Each row is a point on a tangle of strands that fork, close into loops and nearly touch. The rows are in no order.
Points whose rows are less than 68.4 apart are linked; no others are. Some points are linked to none.
J_911: [26 -26 33 10 12 14 21 15 -14 -12 -10 14 41 -3 13 -11 -3 24 9 36]
J_701: [-9 -46 12 -8 19 12 -28 15 9 -4 18 2 -16 16 25 17 11 -4 35 -16]
J_581: [-7 21 -22 -5 19 8 -8 -49 -32 -1 23 -8 -29 -26 -29 -9 -4 21 -18 6]
J_107: [12 -18 14 8 2 7 44 13 -37 10 -16 9 50 2 18 -13 0 22 -1 10]
J_419: [-15 17 -2 -10 17 24 21 -14 12 0 0 -1 0 -5 -12 -38 -22 14 -30 27]
J_488: [16 -20 44 -6 13 27 5 23 -16 3 -1 19 9 -1 9 -7 -4 28 15 11]
J_332: [11 -5 5 25 -38 -25 2 28 -30 10 -15 -26 21 24 18 -16 31 -4 13 -13]
J_998: [-34 -1 12 -19 35 31 -29 -30 -4 23 24 -10 -16 -15 -8 -9 -17 -12 -19 1]
J_563: [21 15 13 -1 -35 -9 4 23 -27 31 -30 0 13 4 1 4 7 24 -6 -2]
J_757: [-2 9 -27 23 31 -24 18 -15 -53 -19 32 -12 6 -12 -11 -15 -8 10 11 4]
J_668: [5 7 20 24 31 -6 29 13 7 -8 2 -16 23 8 -28 -18 -14 -1 15 19]
J_713: [18 3 2 -19 -36 8 -26 3 0 25 -25 8 3 -9 1 15 14 15 -9 2]
J_775: [2 -15 26 12 -4 -9 3 11 26 -10 19 5 32 5 22 -5 2 -33 15 18]
J_687: [-5 29 -2 -5 -32 -30 3 2 17 16 -28 -24 -11 -5 -26 -17 -2 33 -25 9]
J_457: [12 -14 -4 11 24 -22 -6 21 40 -42 -1 3 -21 8 -5 18 -15 -6 27 8]
J_331: [8 7 17 5 10 -7 7 -43 25 17 5 -20 37 8 16 -4 6 -58 -6 28]
J_200: [10 -3 -29 0 -21 -3 19 10 6 -6 -13 -7 16 26 6 1 29 -16 15 -22]
J_435: [5 -7 -3 -12 -64 1 -20 -41 24 14 -10 5 -3 1 15 11 32 -13 -29 5]
J_305: [29 18 27 6 38 25 9 -6 5 -8 -2 7 -33 -15 -44 2 -18 0 11 7]
J_378: [13 7 -11 -14 4 6 23 -40 39 11 -3 -10 31 13 -3 8 11 -48 6 4]
J_499: [-13 -1 -32 15 6 -26 20 17 -14 -34 -32 0 -4 -17 3 -7 -14 30 -20 -4]
J_573: [14 -14 30 -4 39 44 19 15 1 -19 8 24 -3 0 -1 -12 -19 14 12 14]
J_638: [32 -1 -14 -8 -62 9 -21 -28 11 18 -32 10 2 5 4 22 33 -3 -18 7]
J_630: [-8 5 15 -20 -29 -3 -45 3 14 20 -17 -11 -14 -25 -1 -4 3 21 -20 5]
J_741: [-20 24 -25 -1 -11 -16 -4 -13 12 -2 6 4 -27 -5 -21 9 -4 -5 -11 -15]
J_603: [-6 -18 -1 -7 -26 24 -1 2 -25 22 6 12 33 3 28 -2 27 4 -3 -8]
J_985: [-7 -9 -30 5 5 -22 -30 9 -30 -29 27 10 -33 -16 14 14 2 14 12 -22]
J_85: [43 -33 10 7 -13 -6 -9 18 4 -8 -22 -3 14 24 25 15 18 10 31 19]
J_840: [-2 35 -10 0 -23 -8 1 19 -38 13 -24 11 -41 -4 -12 5 -20 35 -24 -24]
J_864: [21 19 19 -19 18 32 0 -6 10 11 -18 8 -19 -15 -40 4 -11 8 0 1]
J_458: [10 32 37 8 -33 -14 7 27 -3 22 -10 10 7 -4 -11 -10 -5 7 0 14]
J_779: [-11 -44 -5 -11 18 27 -18 23 -8 -15 9 12 1 3 26 11 9 19 10 -15]
J_9: [1 8 -29 -39 -39 18 24 -10 1 18 -25 30 3 4 2 9 14 29 -22 -16]
J_302: [-16 33 -15 4 15 18 30 -17 -5 -11 14 15 -20 -6 -14 -31 -24 6 -27 17]
J_396: [-13 3 -15 -2 16 11 -23 -26 -18 17 -3 -24 -19 -14 -34 10 7 22 -14 -12]
J_923: [-17 -14 12 -41 -11 14 -28 -45 30 25 22 -5 -2 -12 21 -5 -2 -9 -39 14]
J_558: [-3 -5 -10 -31 -20 25 -2 -9 35 -6 -1 29 18 -12 15 1 3 -4 -12 12]
J_451: [-6 6 48 12 -13 -11 -4 -2 18 13 22 12 22 -3 25 4 -2 -47 2 13]
J_588: [2 4 24 -4 16 -9 -6 18 38 -16 6 15 -21 -4 -8 14 -19 -19 15 -2]
J_389: [3 25 33 1 -27 -35 -22 -5 25 18 -10 -21 -4 0 15 13 13 -47 4 -14]
J_900: [5 -13 6 -13 38 39 -12 3 21 -33 5 26 -20 -23 -8 1 -19 6 1 10]
J_899: [-2 -21 -16 7 -9 -28 24 42 -18 -17 -43 -2 9 -4 23 -6 -10 30 -10 -11]
J_937: [-7 -4 -4 29 -22 -30 9 29 -4 -15 -17 -26 35 3 22 -29 18 4 -1 8]
J_944: [4 -8 -39 24 30 -10 35 0 5 -40 16 4 14 19 -4 4 -3 -12 18 4]
J_328: [4 8 10 17 -28 -12 13 16 -35 38 -7 -25 25 18 -2 -9 28 4 8 -16]
J_595: [30 -24 15 -6 -15 8 -42 18 -15 25 -12 -25 -9 18 12 22 14 5 24 -14]
J_230: [8 -14 7 11 31 -10 -7 -7 19 -2 2 -31 -2 8 -14 14 7 -31 26 -11]
J_128: [-3 16 -27 -21 20 6 -16 -56 -3 -13 31 9 -30 -33 -21 6 -10 -4 -4 1]
J_914: [-5 -1 -9 -31 12 39 -3 0 30 -26 1 41 -14 -15 -2 7 -14 -1 -8 -2]
J_720: [-11 26 5 21 13 -6 41 0 -2 23 13 -17 30 18 -26 -20 -8 -16 6 9]
J_601: [33 -3 18 10 42 18 19 2 -11 -23 -6 15 -27 3 -27 6 -16 23 22 9]
J_786: [-18 20 44 2 0 -22 -11 -5 22 21 12 -16 10 -9 14 1 0 -41 2 -4]
J_758: [5 -3 -31 -9 -6 4 -42 2 -17 7 -3 -8 -38 1 -6 36 8 1 2 -37]
J_232: [-8 -19 -3 24 11 -24 29 29 -15 -14 -1 6 -10 42 20 3 2 19 41 -5]
J_244: [19 -20 17 33 -32 3 -21 -9 -14 8 -16 -8 22 7 9 5 37 -21 -2 12]
J_920: [17 4 22 -9 -8 -9 -7 21 25 10 0 8 -16 14 -5 24 -8 -16 24 -12]
J_21: [-3 35 28 8 -25 -4 37 20 4 3 -4 21 20 -3 -3 -32 -12 7 -8 23]
J_360: [-12 -6 -38 -8 14 8 14 -16 36 -13 9 -4 21 17 13 -5 3 -44 1 -2]
J_423: [27 2 -16 6 18 -4 15 5 -21 -16 -7 16 -19 8 -21 24 -9 21 14 -9]
J_696: [-8 34 -34 4 -29 -26 -12 12 -20 4 -11 5 -41 -1 -12 14 -9 21 -16 -23]
J_995: [-1 11 -36 -14 25 -15 -13 -24 -11 -36 43 7 -13 -36 -5 -8 -12 -5 12 5]
J_814: [10 18 15 5 9 6 -9 19 -43 19 -30 -12 -29 -10 -23 2 -16 38 -11 -14]
J_812: [-18 -12 -11 -13 -2 19 -6 13 1 -5 -1 8 15 -8 16 -7 3 13 -11 -4]
J_714: [-12 -10 -30 1 24 17 28 -18 -33 6 -19 -15 21 0 -10 -8 0 27 -19 -3]
J_329: [26 10 2 -4 -27 -23 -6 28 28 4 -9 -2 -20 32 12 26 -7 -27 30 -19]
J_16: [-11 5 -1 16 21 -1 -18 2 -40 11 -12 -26 -16 -14 -28 1 0 33 -9 -10]
J_525: [16 -6 -11 -19 -11 3 -8 -3 51 -23 -22 12 20 -17 5 6 5 -5 -5 25]
J_708: [11 -3 -12 -19 -28 5 13 -32 17 13 -16 -10 21 -1 -7 -9 13 31 -29 23]
J_956: [7 -38 29 -4 -7 -3 -38 17 5 6 9 -9 -8 17 33 12 18 -16 35 -9]
J_870: [3 -6 12 22 4 -29 7 45 -2 -10 -7 -10 -9 24 5 -1 -9 19 26 0]
J_768: [-27 -22 -32 14 -5 -5 1 29 -10 -28 14 2 -1 17 32 -5 19 -5 6 -31]
J_634: [-13 3 17 30 17 -30 -13 36 -10 -23 19 0 -34 1 -5 -5 -20 13 14 -1]
J_514: [-25 7 25 -15 -16 14 -11 13 -2 29 22 15 -4 -2 9 5 3 -17 2 -24]
J_776: [-32 -1 0 -10 41 29 -6 -20 -9 25 36 6 -2 3 0 -9 -19 -32 -12 1]
J_148: [-14 21 -7 20 4 -9 39 11 -20 -13 36 30 -8 16 -7 -1 -13 -9 11 -14]
J_428: [14 27 1 -17 -35 -15 11 6 11 7 -47 -1 -7 -13 -15 -13 -8 42 -29 20]
J_12: [-16 24 0 17 3 0 41 7 -17 14 20 7 10 21 -21 -8 -4 -8 7 -14]
J_249: [-24 -4 4 12 7 -17 -25 22 -13 -18 37 14 -37 -4 8 8 -10 -2 13 -19]
J_988: [15 -9 -19 -4 21 -6 -4 8 55 -40 -23 -4 8 -13 -16 9 -9 -6 7 16]
J_731: [-41 11 8 -14 3 26 -5 -3 -7 21 38 27 -17 1 6 0 -10 -22 -9 -27]
J_885: [-19 -4 21 -36 -18 10 -41 -24 28 20 2 -7 -13 -28 4 -2 -1 10 -30 7]
J_474: [-18 -16 5 -17 22 33 -37 -22 -10 31 6 -23 -1 -17 -13 6 9 3 -9 -11]
J_700: [18 -2 24 23 -34 -29 -32 -4 7 4 -18 -28 8 5 12 0 22 -43 8 2]
J_256: [5 16 32 -15 9 3 3 -54 30 30 10 -7 21 -3 -1 -4 -11 -33 -22 37]
J_335: [-13 -7 -23 32 4 -24 15 18 -12 -13 -18 -46 25 11 0 -23 18 3 3 -7]
J_298: [13 -14 -16 -5 -3 8 -25 18 -20 14 -16 -17 -15 15 -2 24 16 10 9 -30]
J_460: [-5 -1 -37 -4 18 -19 -7 -12 -49 -26 30 0 -8 -29 9 -6 -1 20 10 -12]
J_798: [-19 27 -25 4 6 6 26 -8 -19 -21 31 35 -16 -8 -3 -15 -17 1 -11 -2]
J_972: [-15 17 -20 -15 15 -9 -13 -51 24 -8 13 0 -35 -19 -25 18 -9 -19 -13 -7]
J_115: [-17 -13 -45 14 28 2 24 9 10 -33 18 4 24 18 16 -13 -8 -18 -1 8]
J_816: [14 -25 2 11 -23 26 -4 -18 -33 19 0 -7 44 12 16 1 41 -11 2 -1]
J_296: [-6 -40 -4 9 10 -3 42 28 -38 -7 -23 6 23 5 25 -5 -7 29 4 -15]
J_705: [-23 29 2 8 -13 -29 -3 10 24 5 -5 -16 -14 -5 -21 -9 -10 -4 -8 -3]
J_353: [-5 -15 -3 -12 -34 7 -16 -52 32 10 12 3 12 4 34 -3 14 -31 -38 24]
J_954: [-3 10 14 -18 18 22 6 -33 21 24 6 -8 15 -4 -17 -19 -16 -11 -17 29]
J_819: [23 -21 -33 11 24 -6 34 -3 -17 -32 -2 15 0 19 -4 24 4 16 27 -8]
J_653: [10 -8 28 11 20 -2 9 5 28 -9 8 -6 35 -5 -1 -12 -12 -22 15 33]

A piece is two or more points that can be reached from each other along the links. Count, over all rows, the pieces, the separate loops (a circle has one, a figure eight two, a Y none), the forks (points with three links) and the tips (points with one).
pieces | 3
loops | 3
forks | 10
tips | 10

Name the points in between on the shortest way along the links from the first point to the second, in order.
J_595, J_302 | J_956 J_701 J_779 J_812 J_603 J_816 J_244 J_700 J_389 J_786 J_451 J_775 J_653 J_668 J_720 J_12 J_148 J_798
J_819, J_653 | J_944 J_115 J_360 J_378 J_331 J_256 J_954 J_419 J_302 J_798 J_148 J_12 J_720 J_668
J_335, J_923 | J_937 J_332 J_328 J_563 J_713 J_630 J_885
J_428, J_985 | J_687 J_705 J_741 J_972 J_128 J_995 J_460
J_779, J_601 | J_812 J_558 J_914 J_900 J_573
J_16, J_514 | J_396 J_474 J_998 J_776 J_731
